Each row is a point on a landscape with many valleys, with its height.
A ball rolls from a point to whichever of its 3 nearest points has the largest drop for the distance, and stops where none of them is lower. Distance is the straight distance between rows; heights are no part of it.
gak: [ 27  39 -24  -1 -18  -3  29 -52  12]  (h 449)
dunap: [  6 -30  18 -18  12   5 -20  51  -8]  (h 335)
Ribug: [ 12 -24  14 -17   9  -5  -5  40  -6]  (h 297)
vepav: [ 19  -6   8 -16   0 -15  -2  33  -3]  (h 416)
fuzik: [-27  24  -3  13 -27 -21  -5 -20   6]  (h 391)
kisaz: [ 65 -39   5 -47  40  57   7  39  -2]  (h 332)
Zukad: [-63  12   6  38   0 -20 -18 -18   1]  (h 206)
sebor: [ 70 -40  -3 -38  58  71   7  28  -4]  (h 92)
lepu: [ 46 -38  12 -43  24  36  -2  42  -6]  (h 428)
fibab: [-45  10   3  27  -7 -23 -17 -11  -4]  (h 288)
gir: [-10  28 -19  -1 -54  19  28 -75  19]  (h 762)
vob: [-42  15 -11  17 -51   3  11 -60  16]  (h 697)
boni: [ 14  32 -20   1 -20 -10  24 -34   6]  (h 199)
sal: [-81  11   0  55   7  -7 -25 -44  10]  (h 765)
pina: [ 28 -22  13 -26  12   4  -5  45   0]  (h 200)
sipa: [-11  17   2   6 -19 -24  -2  -1   0]  (h 321)
reva: [-64  13  -3  39 -20 -22 -14 -31   5]  (h 287)
Vel: [-22 -16  15   6  12 -15 -17  38  -6]  (h 532)
lodak: [ 76 -26  -9 -26  47  36  16  21  -9]  (h 482)
Setid: [ 77 -32 -15 -26  63  56  12  19  -7]  (h 481)
gil: [ 25  22 -10  -5  -4 -10  18  -6  -4]  (h 316)
zak: [ -9 -27  18  -8  13 -10 -18  46 -13]  (h 196)
delig: [-87   6  -5  50 -11   6 -18 -65  14]  (h 746)
Resim: [ -5  34 -17   0 -44   6  20 -62  11]  (h 652)
vod: [-46  22  -4  31 -24 -18  -6 -20   8]  (h 374)
rab: [ 12   7   2  -6  -4 -22   5  14  -4]  (h 566)
paru: [-51  19  -6  30 -38  -4  -7 -47  10]  (h 515)
Lelik: [-64   5  10  45  16 -25 -22  -4   3]  (h 283)
Pof: [-39   4  10  26   5 -29 -21  15  -6]  (h 396)
fad: [ 41  10  -6 -17   7 -11  17   9  -8]  (h 163)
vagat: [ 43 -17   3 -26  12   4  11  31  -8]  (h 243)
Fel: [-71   7  -9  37 -38   9  -8 -58  15]  (h 655)
pifoz: [ 35  27 -17  -7  -7  -9  26 -22   2]  (h 189)
finag: [-11   6   2   3  -2 -23  -9  18  -4]  (h 437)
nad: [-10  27  -7   5 -36 -13  11 -36   4]  (h 370)
Piv: [-22  -5  13  14   3 -20 -13  27  -5]  (h 192)
reb: [ 10 -45  30 -33  23  30 -19  59 -10]  (h 470)
firi: [-43  21  -8  16 -48  -3   6 -48  11]  (h 625)
Nituz: [  2  20  -1   2 -20 -19  10  -4   1]  (h 167)
Daka: [ 51  24 -23  -2  10  -5  25 -20  -3]  (h 299)
naged: [-24 -37  27  -2  26  -2 -30  50  -9]  (h 565)
fadak: [ 67 -30  -4 -35  39  36  11  31  -7]  (h 450)
Peg: [ -6  27  -6   5 -30 -13   7 -22   4]  (h 312)
Kuz: [ 10  24  -9  -3 -23 -16  12 -17   5]  (h 291)
Ladib: [ 63  -7  -6 -21  28   7  19  19  -9]  (h 295)
Tifa: [ 74  -8 -16 -18  43  17  18  10  -5]  (h 349)
dofib: [-14 -12  16   3  11 -18 -16  35  -5]  (h 464)
zan: [ -9 -52  33 -26  21  33 -27  60  -7]  (h 494)

For each start below, name the point where the ball stops.
zan -> zak
firi -> Nituz
lodak -> fad

Call two points neighbours if one is among the 3 nearest of the other. Go from one point of each pair to the other, from neighbour to neighbour, staying as low as possible. Name the highest point that can't be avoided.
pina / sebor -> lepu
Nituz / Zukad -> fuzik
Piv / pina -> Pof
zak / pina -> dunap
pina / Nituz -> Daka
pifoz / Nituz -> Kuz
